Each row is a point on a tangle of strands that fork, close into loops and nearly touch. The rows are in no order.
In the rows, zero is written as 128.
Two points are linked if the straight distance between their rows is under 158.
Q612: [132 160 105 168 137 112 134 144 117 158 136 157 139 167 165 132 159 129
 128 167 112 169 118  90 145 159  91 133 133  76 131 119 141  84 120 159
 118 108 187 141 159 115 136 156 127 115 111 161 125  66 125]
Q418: [ 97  82 144  92 134 117 104 187  91 108 163 179 116 146  90 140 118 144
 133 129  93 139 100 126 119 123 129 111 141 136 146  83 137  59 144 116
 154 113 143  94 126 119 115 136 144  95 125 106  78 163 121]
Q651: [123 163 129 147 188 128 155 110 154 160 123 126 142 153 179 127 168 148
 135 155 102 130 134 121 149 130 142 120  99 103 115 143  93 135  92 113
 102 140 130 184 143 117 103  95 117 157 125 138 134 103 114]
Q728: [135 133  97 187  92 130 150  97 149 159  73 102 134  98 150 159 131 113
 102  95 117 114 141  79 115 175 101 109 109 109 116 133 177 106 115 175
  91 150 111 148 122 151 156 182 118 157  80 164 155  84  98]
Q577: [139 122  58 207 147  83 123 108 139 168  84 120 139 119 188 145 141  99
 119 134 127 140 138  75 113 175  83  98 107  99  83 121 179  89 146 171
  76 149 137 152 132 165 137 182 145 145  96 170 167  56  91]
Q69: [136 126 160 101  98 151 134 142 113 125 168 121 151 143 120 123 118 139
 144 102 145 102 156 127 100 160 126 147 145 114 163  73  89 129 146 112
 118  49 116 127 107 111 142 115 112 152 165 110 124 135  99]
Q407: [104 141 139 117 171 156 179 134 125 175 129 179 147 134 167 142 182 185
 133 108 118 147 170 138 153  98 143 123 106  80 155 137  65 114  80  73
 104 116 130 130 155 106  94  98 106 151 178 119  94 116  95]
Q574: [164  65 166  90 139  93  63 245 122 167 121 167 124 154 108 156  88 127
  93 142 159 139  90 128  92  85  87 176 137  93 135 106 134 107 162 114
 146 150 137  84 140 162  77 164 125 111 204  92 168  91  98]
Q925: [133 125 165 151 164 155 141 186 131 142 157 116 142 104 112 102 152 108
 122  92 177 135 153 159 131  63 128 192 147  89 131 130 101 157 129 150
 182  79 107  98  91 136 160  71 144 131 135 131 207  87 173]
Q220: [124 119  80 127  99 126  62 126 138 100  80 159 103 146 135 156 101  85
 134 146  75  89  51  85  96 148 127  88  92 144 134 132 206 113 129 157
 125 162 131 113 144 160 101 177 116 110 104 136 103  98 145]
Q866: [121 113 134 117 129 124 120 146 119 133 147 149 146 158 139 143 111 134
 148 131 116 103 120 110  91 163 128 144 128  97 157  84 130 110 140 111
  93  78 144 147 121 108 114 134 125 140 155 114 115 115  95]
Q109: [ 97 153 143 140 142 129 149  91 158  94 160 118 112 138 144 117 133 137
 141 155 131 139 131 123 196  76 175 129 138 176 138 161 124 157 110 124
 160 175 130 152 137  98  90  86 152 114 125 164 144 181 178]
Q309: [109 171 129  87 102 131 122  97 114  75 132 137 142 177 110 109 126 137
 136 174 109 139  78 117 157 130 119  92 141 166 160 117 120 128 113 123
 165 155 147 131 149 110 110 133 122  92 128 151  89 174 164]
Q540: [147 187 133 132 140 124 146  71 114 132  91 117 166  92 199  92 162  96
 111 156 158 187 172 121 208 125 113 135 134 110 113 115  98 155 126 128
 109 116 152 170 131 124 166 148 121 103  89 152 141 138 104]
Q367: [119 121 111 111 116 139  82 119 166  97 118 144  91 115 141 154 107 105
 165 159  87  73  69 114 135 111 177 111  82 175 155 148 185 161 117 111
 146 156 134 127 130 163  98 132 131 135 127 119 123 145 154]
Q641: [161 130 118 112  43 179 118 115 143 109 108  90 118 125  76 127 121 107
 103  52 172 102 142 158 100 140 102 162 140 151 120 125 118 184 121 144
 161 107  74 100 111 159 174 114 106 130 122 102 173 112 174]
Q305: [128 105  81 122 122 160 107 152 161 138 163 101  96  90  80 150  66  87
 229 161 158  97 131 171 105  58 132 152 131 202 150 106 142 211 165 121
 189 118 138  95 141 114 139 144 153 105 178  80 136 180 161]
Q269: [130 111 174 149  58 139 161 107 148 115 173 108 103  45 107 149 129 111
 143  94 123 101 144 133 122 131 173 152 105 137 143 181 185 122 126 166
 144  93 124  91  93 139 185 143 140 147 110 129 129 154  98]
Q486: [116  99 147 106 188 138 161 158 111 182 136 149 137 101 144 141 148 162
 161 112 117 121 171 133 136  83 169 133 107 125 159 116  84 117 120  58
  89 106 118 137 126 116  85 104 129 144 174  94 110 157  75]
Q515: [120 142 160 131  78 180 174 102 113 145 126 131 115  87 143 120 196 168
 117 125  86 123 133 117 140 103 175 114 100 141 196 180 138 122  61 118
 110 123 110  92 132 122 145 150 104 126 118 152  65 162  62]
Q280: [152 133 137  88 130 126  95 118 159 111  64 106 152 166  81 152  75 142
 100 103 147 100  95 149  81 134 128 128 138 135 121 115 100 188 141  91
 104 157  90 172 116 147  85 101 124 155 163  96 147 136 141]
Q514: [117 154 141 133 159 109 155  65 181  97 151  84 142 148 160 103 154 139
 154 181 124 121 120 155 143 177 164  82  78 167  91 160 107 143 119 129
 116 192  90 196 131 120 109  79 149 146 120 129 117 174 131]
Q262: [146 141 122 134  51 175 125 106 148 121 105 119 104 115 112 148 108 111
 127  83 141  97 111 130 130 118 124 155 134 163 168 139 142 183 112 128
 167 118 102 111 130 142 159 142 101 140 109 126 155 120 169]
Q999: [144 126 129  91 161 149  70 141 158 118 113 151 115 145 158 152 118 112
 163 158  82  71  62 130 116 104 173 108  76 155 160 125 153 141 145  99
 133 144 134 151 139 152  60 132 124 130 139 110 110 126 121]
Q731: [114 107 151  73 130 133 102 188  93 103 128 187 131 169 108 155 130 161
 134 145  91 123  95 138  92 135 123 106 122 116 174  74 118  73 127 112
 122  95 140 113 149 106  92 156 120  81 142 111  49 150  81]
Q976: [127 131 155 134 110 170 161 112 112 143  83 101 108  86 126 140 176 162
 105 107  86  92 114 118 107 109 187  93  79 170 158 180 152 129  74 104
  98 138  80 100 135 144 127 134  97 136  97 131  93 159  55]
Q723: [116  77  86 183 132  92 101 151 120 160 124 157  98 113 145 137 128  99
 102  87 136 134 132  83 127 153  86 146 137 108 114 155 192  74 141 178
 124 123 162 103 118 152 129 167 135 145 101 162 186  45 146]
Q25: [137  73  85 119 111 152  85 165 155 148 144 131  88  81 103 140  88  86
 228 132 153 102 138 170 123  37 121 197 140 165 125 135 146 217 172 126
 196 117 124  75 143 159 154 137 129  99 158  64 169 146 167]
Q665: [107 154 144 108 153 146 195 131 105 157 122 163 159 128 140 128 163 193
 119  90 136 147 196 129 144 129 111 106 153  69 124 130  69 115  84 108
 100  94 138 132 137  91 136 100  95 144 156 131  72 103  91]
Q161: [ 96 118 137 118 108 126 138 120  98  99 132 141 105 123  96 118 155 143
 108 164  78 127  79 111 111 158 166  77 114 147 121 143 174  81  95 146
 117 133 132  93 134 132 143 143 129 104  97 135  48 173  92]
Q153: [150 102 147 113 141  93  99 218 111 141 116 152 137 183  93 140  91 155
  75 122 144 161  97 135  97  98  81 156 158  80 115 107 120  99 143 122
 148 142 144 111 137 143 104 134 128 111 152 111 150 103 118]
Q294: [122 143 150 112 102 138 147  88 133 112 123 107 127 119 111 144 110 141
 124 106 140  91 122 135 112 151 178 123 114 166 146 129 133 159 113  90
 105 132  83 149 117 123 117  85 130 145 142 111 133 173 118]
Q946: [ 86  97 162 118 100 112 130 136 108  89 176 148  85  99  93 122 124 127
 130 150  82 118 102 113 135 131 174 104 128 162 119 146 183  80 130 147
 155 127 165  74 117 142 152 137 145 115 104 133  94 177 132]
Q833: [117 178 146 153  97 160 192  72 116 146 147 115 108  75 150 118 196 163
 117 111 117 141 170 134 165  92 175 143 116 120 176 193 118 132  71 118
 130 153 105 115 136  93 139 124 126 124 122 166  88 156  85]
Q822: [135 157 135 152 122 123 167 123  80 125 120  84 142  68 106 118 134 109
  76  91 143 159 182 108 151 164 102 111 149  83  68 137 124 107 124 165
  98  90 144 136 104 130 184 130  97 123  71 148 110 107  78]
Q379: [151 175  99  97 115 134 105  65 147  94  49  74 148 152 100 122 105 123
  97 135 113  94  83 137  93 173 141  77  97 167 111 127 130 159 124 108
  81 168  86 171 139 142 101 114 111 141 112 117 120 143 133]
Q616: [138 184 161 134  71 147 152  49 144  98 184 112 101 125 156 125 146 129
 140 138 171 139 142 153 158 152 153 144 127 162 185 149 107 152 103 122
 165 147 125 160 120  90 131  91 142 131 152 166 132 169 175]
Q241: [122 149 127 137 154 119 173 159  92 166 146 164 150 124 141 135 154 187
 116 108 131 158 180 121 123 163  86 106 164  43  85 113 103  86 105 134
  92  74 157 140 133 113 149 116  90 142 133 142  82  72  87]
Q872: [142  72 165  52 157 113  82 196 126 128 112 131 147 139  79 173  72 126
 154 141 126 105  89 143  90  77 117 128 128 151 164  68 117 127 176  72
 141 145 121 118 124 134  80 147 147 106 176  67 100 180  90]
Q413: [132  19  95 131 134 105  59 194 132 156 103 156 102 126 108 127  93 100
 117  89 165 115 138 137 101  89  87 201 136 120  89 176 161 123 150 158
 147 151 129  52  94 182 122 146 138 131 130  99 203  59 183]
Q386: [148 132 103 172 130 113 140 169  83 170 109 125 138 139 146 128 140 134
  89  80 135 151 151  91 100 161  67 131 162  54 103 127 149  79 127 164
 111  79 146 116 128 126 155 154  94 131 108 164 145  37  86]
Q696: [149 184 148 132  95 145 153  57 154  89 159  98 121 114 146 118 131  93
 123 141 194 170 151 151 186 146 111 146 141 174 132 140 111 183 119 153
 179 153 152 172 122 110 156 105 139 118 125 173 165 138 197]
Q958: [169 190 101 148 134 121 134  73 149 131 110 129 157 178 176 119 149 118
 140 203 137 154 123  97 139 201  79 119 126 118 124 100 118 159 119 143
  93 128 152 187 132 107 145 143 133 133 131 149 153  88 146]
Q74: [120 178 122  87 106 137 156  73  99  96 129 120 149 151 129  74 155 141
 117 165 127 160 132 140 180 137 130  88 154 182 144 124  86 131 124 117
 136 175 149 138 158  94 132 139 126  68 126 165  68 193 146]
Q680: [119 132 147 154 139 139 122 115 152 113 131 132  95 115 118 135 114 127
 148 130 156 146 128 133 179  31 156 159 140 167 129 162 136 195 119 126
 184 158 117 123 131 113 111  82 141 123 123 147 188 149 185]
Q191: [100 159 124 139  99 106 142  74 154  94 147 113 123 110 136 100 164 127
 139 208  82 139  83 124 164 133 169  93  90 163 105 179 164 116 109 158
 154 194 146 140 143 134 144 143 159 110  90 159  98 187 126]
Q164: [111  80 157 129  80 125 120 152 126 104 193 123  87  64  91 135 116  94
 153 119  93 110 128 122 117 133 168 140 119 162 129 139 189  91 148 166
 145  71 166  57 104 145 169 165 137 124 115 114 118 156 119]
Q820: [152 170 167 168  60 158 157  66 149 106 205 104  76  72 159 135 156 112
 153 116 169 139 156 167 172 103 171 169 132 137 193 175 116 151 120 147
 194 118 103 119 124  99 164 111 154 131 135 160 151 145 171]
Q100: [132  75  81 139  72 139  92 113 153 118  70 118 114 134 108 153  77  97
 117  73 144  91 134 117 118 157  95 171 136 126  99 152 162 152 123 150
 117 144 111 112 121 160 132 146 117 146  87 128 151  86 183]
Q28: [117 152 157 137 169 111 167 118 125 111 208 122 152 125 134 111 145 127
 117 135 168 155 153 149 160 192  89 127 170  79 101 105  89  92 159 168
 139  86 153 158 114 112 183  97 153 144 112 161 128 115 191]
Q627: [151 120 146 177  58 157 164  90 168 140 164 115  95  45 153 175 134 114
 170  97 141  95 159 129 135 124 164 178  92 120 179 153 173 139 113 159
 154  92 114 111 109 134 178 161 141 164 111 139 158 135  98]
Q597: [141  96  81 157 118  98  84 124 118 151  72 140 142 154 148 159 109 130
 103  93 128 106 128  89  62 188 102 125 138  83 109 133 149 109 154 137
  60 110 113 137 117 144 111 141 122 174 146 145 156  39  92]
Q973: [131 129 147 117 127 167 128 170 120 168 148 126 124 125 127 138 128 131
 185 139 113 126 132 128 127  66 157 171 131 140 207  95 102 144 140  91
 143  74 136 104 136 109 103 134 125 121 174 109 131 151 106]
Q336: [131  86 136 110 215 100 146 158 108 176 125 149 124 117 166 151 140 165
 142 118  99 104 159 130 116 140 153 121 107  92 111 114  93 111 124  72
  80 103 125 172 123 127  79  98 122 171 169  93 141 109  66]
Q937: [159 166 101 170 169  90 124  94 165 126 151 150 145 197 174 126 158 124
 175 227  98 141 112  97 122 205  90  98 105 102 100 102 131 123 122 145
  72 138 134 178 141 118 127 131 154 146 133 135 124  79 140]
Q497: [118 103 147  83 162  95 113 172 111 116  81 136 155 183  96 160 101 181
 103 109 117 128 101 143  85 142 116  87 140 120 116  89  99 104 139  77
  99 153  95 158 124 123  94 104 137 127 135  92  84 163  94]
Q753: [146 139 158 183  71 162 155  99 159 122 174 119  77  48 153 159 137 107
 175  97 148 122 151 149 162  79 174 180 119 135 171 168 144 166 115 156
 198  98 100 100 127 131 181 131 150 148 106 142 172 127 158]
Q464: [131 179 114 143 133 142 165 145  84 154 142 157 151 142 142 112 170 144
 106 140 114 188 161 125 158 157  80 117 152  57 115 114 109  91 116 152
 114  80 180 119 158 111 163 151  99 105 112 157  79  76  99]
Q990: [154 137 155 126 121 177 130 141 107 164  77 118 100  96 131 165 143 139
 135 101  79  81 111 107 106  90 174 118  93 160 193 147 149 140 109  83
 100 100 100  98 129 142 112 144  91 137 126 114 127 129  63]
Q645: [109 123  99 134 175 104 125 164  96 136 118 144 111 142 116 133 122 142
  84 140  96 167 114 110 141 122 135 100 118 125  76 124 135  87 124 118
 121 149 160 136 145 147 101 116 121 112  94 122 127 118 110]
Q786: [128 184 118 140 134 127 153  53 126 128 112 108 153  84 197  76 194 119
 126 168 120 187 183 134 214 105 142 117 109 132 115 149  92 144 112 132
 111 165 143 166 150 118 142 152 124  98  85 147 118 170  83]
Q44: [123 183 140 109 141 163 198 116  80 149 119 125 164 111 121 100 162 166
  86  85 157 172 205 142 170 113 113 109 165  97 122 133  50 135 102 119
 115 106 141 124 144  92 146 122  85 108 133 151  78 122  95]
Q812: [143  91 129 150 158 136 115 181 127 149  64 108 138 113  93 103 103 100
  78  81 172 143 146 143 108  66  77 199 150  92  94 145 132 151 124 153
 165 138 127  83  95 154 142 112 127 127 114 122 214  69 158]
Q564: [ 86 124 152 111 179 118 191  88 127 127 172 155 157 137 158 124 168 178
 136 107 146 144 187 141 172 153 118 111 162  98 129 117  57  94 133 105
 121 140 122 164 114  71 151  79 166 156 143 148  67 156 151]
Q202: [147 109  92 127 115  97  88 165 134 115  89 116 171 179  93 110  69 121
  63 112 189 154 114 152  80 149  55 148 182  87  77 105 116 136 158 158
 117 139 136 129 109 142 128 131 139 121 131 116 149  92 162]
Q310: [134 119 156  77 122 169 119 187 111 141 128 153 138 148 103 142 124 133
 160 141 108 117 121 138 100 100 131 150 122 137 204  72 103 116 132  94
 124  66 135 100 139 102  99 159 119 101 169  95  78 154  65]
Q311: [ 98 112 151 137 193  93 166  97 150 129 189 145 149 134 173 139 156 167
 163 144 130 126 156 135 155 168 146 122 123 102 114 114  94 101 121 115
 100 133 129 193 111 103 121  70 164 169 147 133 113 162 136]
Q796: [122 187 114 127  99 156 194  33 140 138 128 103 134  92 169  80 226 158
 110 151 116 148 175 159 151 130 152 103 101 133 159 196  95 136  72 117
 112 190 113 146 151  87 139 159 121 111 128 169  67 170  84]
Q388: [130 118 103 157 133  80 116 165  91 157 135 155 136 163 146 151 130 146
 109 104 140 135 141 100  67 188  83 132 163  54 109 116 147  83 140 143
  71  75 134 129 120 123 126 130 109 152 142 142 133  42  80]
Q938: [108 143 170 132 112 121 167  94 122  87 169 111  94 113 127 100 130 146
 148 114 144 121 150 148 185  75 178 149 161 175 154 146 118 145 133 104
 170 183  78 112 135  67 114  84 158  90 157 166 112 205 185]
Q454: [149 155 134  88 122 119 135 123 107 111 102 115 162 177  89 128 102 171
  80 116 163 129 140 138  80 188  70 127 176 104 101  73  74 146 140 113
 109 105 104 162 115 107 156 108 101 153 156 125 134 120 124]
Q896: [122  84 106 132 102 116  88 169 126 107 179 154 125 155 111 123  99  98
 134 103 143 113 105 121  99 160 116 158 146 119 120  99 157  99 164 166
 130  91 151 107 111 141 131 146 130 140 124 106 142 107 163]
Q877: [131 128  93 126  92 137  83 113 147 112 105 158 131 166 142 153 109  99
 149 134 113  96  73  89 114 166 118 136 113 131 156 119 174 145 131 147
 124 130 143 134 131 137 112 162 121 137 116 135 133  90 157]
Q361: [127  81  63 176 131  82  86 131 125 154  82 135 123 132 151 152 110 107
 100  94 130 131 130  89  89 172 100 131 127 103  83 145 179  90 139 161
  86 148 131 132 106 154 111 142 139 156 109 144 169  47 140]
Q566: [121 129 119 130 138 177 137 153 126 175 183  81 110 104  95 133 119 112
 215 156 133 136 140 156 108  50 144 141 138 180 197  89  93 156 160 102
 178  90 141  83 140  82 120 145 153  96 190 106 114 184 111]
Q684: [116 108 104 125  95 150 118 126 161 114 179 104  99  71 107 149  80  87
 199 157 139  88 128 153 113 107 168 140 112 198 171 120 167 172 129 125
 165  88 159  98 130 109 141 157 160 125 155 106 115 182 137]
Q885: [104 123 153  97 150 124 156 131 111 121 149 159 161 170 126 126 137 178
 131 114 134 142 133 128 150 151 104 117 151 113 145  93  71  94 137 100
 136 124 128 157 129  89 134 104 146 137 136 127  71 158 142]
Q446: [124 138 131 127 120 136 104  91 183 110 122 112 101 117 168 121 141 106
 168 190  72  74  61 132 134 124 177  69  56 180 134 181 185 134 107 136
 150 185 104 151 147 166 111 136 128 140  97 132 110 146 132]
Q587: [163 207 129 141 133 120 161  43 126 132 115 106 160 123 191 109 170 108
 130 189 165 180 174 119 170 184  80 123 134 119 111  95  85 154 117 127
 108 120 157 192 127 109 171 136 122 126 126 155 137 121 132]
Q152: [142 108 101 130 188  89 103 208  97 161 102 165 100 155 125 143 115 159
  76 129 120 161 113 116 126 110 108 131 128  95  92 125 135  77 125 112
 130 150 156 134 135 144  84 123 122 110 139 112 160  84 102]
Q672: [134 155 141 155 153 149 140 123 145 108 118 111 129 100 122  98 118  99
 114 122 169 168 155 142 192  46 120 171 155 143 128 142 116 199 117 157
 197 128 129 123 127 113 149  97 143 107 108 176 200 117 175]
Q3: [148 150 125 166 101 162 165 122 143 181  56 102 114  99 144 164 140 129
  98  76  98  96 129  81 122 129 117 115 116 116 160 125 158 117  93 138
 110 132  94 131 131 145 139 174  85 148  86 159 157 109  86]
Q951: [123 164 132 136  99 117 152  55 170  98 122  95 120 104 140 137 129 128
 126 140 133 108 108 139 140 151 174 111  85 172 110 170 154 159  96 134
 130 170 100 168 124 130 126 101 142 151 115 128 139 174 147]
Q593: [134  54 121 148 142 138 104 185 154 157  89 136 113 104 109 115 119  93
 132  86 171 114 144 155 123  72  93 220 138 110 105 166 165 169 132 156
 171 134 115  78 100 168 141 111 140 131 118 102 221  67 192]
Q6: [159  73 159  63 156 116  59 210 133 169 121 154 115 136  96 168  80 112
 142 158 135 115  88 130 104  61 109 158 121 125 161  80 121 130 179  92
 143 145 153 101 142 152  68 170 137  93 213  79 136 129  87]
Q828: [123 174 121 119 109 135 153  58 103 108 117 120 139  95 164  60 169 125
 112 159 108 182 152 135 214  90 159 113 138 159 125 143  96 147 130 129
 129 175 162 122 174 109 134 156 124  62  95 165  92 183 104]
Q125: [117 113 163 137 174 121 156 181 110 130 211 139 147 135 126 108 147 135
 131  98 148 146 142 145 142 133 101 135 169  71 116 108  89  77 163 148
 144  68 150 127 109 121 157  97 146 137 113 141 139 104 170]
Q343: [110  58  89 126  82 108  56 156 124 104 173 161  94 116 111 143  87  73
 145 107 118  99 121 111  83 164 128 153 125 151 123 127 195  82 167 168
 116  94 161  72 109 153 121 179 136 135 127 101 123 110 146]
Q701: [127  56 147 109 134 106  82 211  82 152 134 157  70 109  72 133  93 119
 107 102 106 143 133 109 103  92 130 139 135 136  99 130 156  96 157 106
 137 123 132  65  92 161 122 144 117 122 145  86 176 116 127]
Q544: [122  88 159 102 164  86 118 200 107 127 126 134 159 181  87 143  97 180
  89  96 147 156 118 145 106 118  78 128 179  94 110  86  83  89 151  97
 142 145 119 138 122 123 135 109 153 130 133  94 108 143 126]
Q292: [139 127  88 154 150 101 118 142 114 133  78 103 170 135 115 106  91 109
  59  97 188 145 160 141  90 155  70 152 176  67  57 110 126 136 140 163
 102  95 141 144  88 136 152 116 134 140 113 140 178  73 144]
Q428: [131 178 117 122 137 149 138  76 140 118  80  68 135 133 150  95 147 138
 112 148 104 103  93 147 143 108 173  73  88 191 131 180 113 158 107 108
 122 178  90 150 178 136 101 129  98 114  93 137 116 163  98]
Q501: [150 201 110 120 133 145 118  67 165 107  93  90 153 152 172 102 145 112
 145 190 109 142  90 141 159 127 130  78  87 194 125 144 114 176 114 118
 120 180 123 187 164 128 101 139 116 104  96 144 132 153 129]
Q115: [145 173 105 143 143 102 119  75 159  99 153 140 148 176 150 114 165 111
 168 241  88 127  84 112 105 212 121  80  76 125 117 114 145 110 110 139
  92 168 122 158 149 135 134 142 156 114 113 126  78 111 131]
Q618: [117  63 128  99 119 127  74 192 158 132 141 144 119 124  83 130  74  99
 173 119 150 108 117 144 112  55 119 179 142 146 128 114 145 173 174 120
 172 130 127  88 112 158 120 124 140 129 157  77 168 148 186]
Q76: [126 129 131 143 153  96 144 128 120 106 148  99 153 126 103 108 106 113
  85  99 182 146 159 145 116 180  87 133 175  77  58 109 114 119 158 173
 124  94 137 152  95 123 167  91 141 153 112 145 150 101 181]
Q274: [137  92  97 114  98 128  69 164 157 117 130 165 146 185 140 143  92 104
 141 123 156  97  86 117 101 133  94 183 143 109 147 117 150 157 148 150
 132 120 146 120 124 145  94 154 129 137 150 121 153  66 162]
Q586: [144 134  95 183 107 108 129 134  94 140 103  99 131 101 126 123 125 104
  80  90 147 160 154  97 118 181  69 111 159  82  76 124 160  86 152 187
  87  92 151 120 111 140 178 164 108 123  74 154 134  70 100]
Q970: [131 181 100 138 191 132 154  99 157 150 127 146 170 178 195 107 181 150
 148 200 108 181 154 131 169 148 113  95 113  95  94 117  67 131  98 122
  95 140 154 175 169 109 115 120 118 120 138 128 104 108 120]
Q920: [121 136 124 126 158  96 144 126 112 123 143 165 155 184 136 143 128 168
 127 152 118 138 121 116 105 197  95 112 148  83 120  73 108  95 134 124
  90 104 133 155 139 104 136 110 130 144 137 132  90 119 125]
Q922: [120 153 118  94 153 115 118 111 122  99  67 106 149 174 103 126 112 147
 100 129 101 114  79 145  97 154 146  69 111 154 100 113 112 124 125  96
  93 164  91 155 143 134  86 106 117 119 115 106  91 163 105]
Q158: [139 159 170 107  80 155 156  96 118 111 153  94 124 128 101 123 121 141
 118  87 161 109 144 140 117 161 136 143 138 154 161 108  92 150 124 113
 139  96  96 138 113 112 156  92 118 144 152 124 132 153 144]
Q447: [124 129 114 137 218  96 158 152 117 170 113 148 139 138 172 137 153 166
 119 137 110 132 147 122 130 140 127 119 116  65  82 125 102 108 100 105
  97 119 136 183 135 124  96  89 113 163 135 126 143  77  99]
Q569: [143 102 102 131  53 147 106 114 137 108 108 110 135 138  87 129  99 109
  93  59 160 105 154 127  81 195  98 165 149 110  96 127 136 151 137 162
 109 101  89 109 103 146 157 130 111 156 122 111 155  93 166]
Q668: [110 115 132 128 136 147 133 132 132 138 178  91 115 102 123 126 102 120
 213 146 156 117 140 157 143  55 163 139 143 200 205  98 107 157 155  74
 164 121 118 112 129  79 110 122 174  99 182 117 111 225 137]
Q68: [101  90 157 115 143 119 131 192  87 122 185 170 101 133  92 113 130 142
 135 119  97 151 121 115 149  89 136 136 154 121 127 113 123  76 153 124
 161 105 161  78 131 135 137 120 133 117 123 130 126 136 147]
Q120: [124  70 167  84 125 115  89 183 134 132 121 125 136 145  67 144  58 114
 138 110 141 122 107 137  95  72 121 145 145 141 131  98 123 154 167  91
 144 155 108  97 102 155 108 123 136 131 165  62 147 177 142]
Q103: [105 108 164 118 118 136 153 104 138 110 198 117 122 119 153 115 136 147
 188 121 146 112 153 154 173  94 180 139 150 175 190 126 109 120 141  83
 145 141  93 120 120  68 122  99 185 115 168 140  91 225 156]
Q89: [ 95 118 138 137 193  96 154  94 171 115 186 132 141 160 172 120 162 144
 172 195  97 124 119 149 140 176 147  88  81 130  91 140 104 105 121 126
 107 175 103 192 133 123 103  78 157 159 124 119  90 162 125]
Q629: [ 96 142 123 143 145 115 147 110 121 121 127 121 113 106 133 110 141 125
 110 156  90 156 120 107 177  98 166 100 106 153  95 153 138 113 110 140
 143 170 161 129 144 141 131 126 133 114  83 148 122 150 119]
Q875: [133 138 155 161 171 150 140 155 118 133  94  90 152  86  85  93 122  86
  87  79 186 150 168 151 138  60 114 185 155 113 104 146 115 177 124 160
 180 113 107 106 105 138 167  91 133 124 118 141 205  95 156]
Q643: [149 131 127 144 118 150 130 135 128 165  85 122 113 122 148 160 131 131
 122  92  98  88 117  89 113 125 143 132 106 115 158 133 145 133 111 107
 100 103 110 140 122 142 115 140 100 162 117 127 151  92  90]
Q392: [121 102 165 139 152 127 139 192 106 148 178 142 133 127 105 104 131 125
 129 103 139 141 137 124 132  88 131 170 149  95 125 114 106 114 146 140
 159  84 136 106 105 136 140 101 132 133 135 114 170 102 153]
Q240: [ 93 115 138 100 107 122  96 133 141  78 127 147 102 129  98 129  86 126
 151 147 112 106  79 110 147  71 167 113 128 181 133 139 167 154 132 112
 175 160 135 101 130 145 108 109 135 116 129 125 132 185 177]
Q95: [135 144 133 114 144 148 115  87 165 112 107  81 118 134 138 101 137 127
 135 161  96  70  61 165 116 139 196  62  65 186 129 183 149 137 121 110
 133 170  75 147 154 151  91 108 112 148 106 123  97 165 112]
Q46: [121 115 104 175 136 103 114 149 114 154 176 169 120 150 163 127 149 118
 132 124 123 140 115  76 128 160 105 153 126  84 148 130 166  77 142 174
 122  94 186 120 132 134 134 160 127 148 106 157 163  51 143]
Q62: [142  66 149 145 147 108  92 221  93 136 139 126  95 112  53 113 106 103
  76  70 138 165 152 137  97  95 103 139 162  96  69 146 144  89 156 156
 150 117 131  64  84 169 144 126 121 114 117  98 194  78 157]
Q279: [130 175 137 136 107 151 186 101  82 135 105  99 142  95 120 110 155 140
  75 103 126 157 170 111 159 128 118 104 146 120 117 142  99 128  94 138
 106 125 136 124 132 112 162 139  88 109  94 150  94 137  72]
Q300: [125 181  85 106 149 118 156  74 105 113  96 136 187 142 159  79 160 149
 118 170 132 180 151 159 150 159 119  57 116 146  96 106  78 120 121 114
  86 157 122 147 180 110 137 145 115  84 110 112  47 173  82]
Q276: [129  34 108 134 119 112  67 187 118 157 110 158  67  92  98 141  92  86
 129  84 119 108 145 103 120 104 125 176 121 146 102 157 178 114 154 138
 137 128 130  61 105 172 128 168 113 132 137  91 192  80 171]
Q954: [162 148 124  95 143 105 117 118 150 119  57 115 165 200 116 144  92 162
  88 135 154 115 100 144  83 164  90 135 156  99 111  90  83 173 146 109
  87 137 107 187 125 124  99 105 117 158 173 121 159 110 128]
Q876: [114  65  72 115  93  99  31 136 113 105 106 169  86 120 114 165  82  88
 127 120  93  83  93 106  69 163 138 115 111 149 110 140 202  82 152 141
  99 140 128  89 113 157  93 168 132 130 127 111 108 101 143]
Q584: [106 137 128 118 126 127 122 102 120 113 148 150 137 147 140 121 157 132
 142 198  81 118  84 116 117 176 159  92  85 129 142 117 155  91  97 132
 109 138 130 134 149 127 122 143 140 114 108 131  59 155 116]
Q264: [129 187 112 112 108 149  98  84 150  91  96 121 133 155 145 106 130 112
 140 195  79 136  73 103 170  95 127  75 116 183 148 139 137 162 107 125
 161 164 158 141 170 120 105 153 114  89  99 158 124 161 151]
Q395: [ 96 101 146 110 104 132 110 144 130 100 153 139  89  85 104 132  98 110
 179 149 109  98 113 125 137  64 186 131 124 187 162 131 169 147 146  97
 171 116 136  77 129 129 124 133 140 114 152 112 121 194 142]
Q118: [124 102 147 145 123 117 133 175 100 105 153 101 129 129  65 124  99 108
  80  66 151 140 158 138  99 144 110 123 165  94  68 130 132  99 152 167
 133  96 122 105  92 146 166 101 127 133 109 109 151 100 165]
Q568: [168 160 113 103 130 152  99  78 176 110  74 107 138 158 138 151 105 133
 131 121 115  73  80 146 107 162 149 112 102 155 142 132 128 198 129  97
  96 154  92 186 125 148  82 101 112 160 141 103 147 120 143]
Q747: [121 178 109 112 124 142 190  50 114 127 113 111 166 110 154  73 194 160
 107 152 129 145 163 161 137 160 143  67  98 143 115 142  88 128  91 122
  86 174 116 148 155 105 149 141 112 107 126 141  45 172  75]

A tip is a point with one link. Name the tips that can be reached along the links from each point below, in the order of the rows.
Q464 | Q970, Q300
Q566 | Q202
Q115 | Q999, Q696, Q191, Q454
Q641 | Q262, Q100

A piece is two or more points that can be reached from each other along the links. Count, over all rows, the pieces, the separate loops (a circle has one, a figure eight two, a Y none), the forks (points with three links) and the tips (points with one).
pieces | 6
loops | 5
forks | 7
tips | 9

How many points has the smallest loop of links through each point below? Write - if it is on no loop.
Q875 | 13
Q388 | 14
Q566 | 15
Q220 | 6
Q885 | 11
Q74 | -
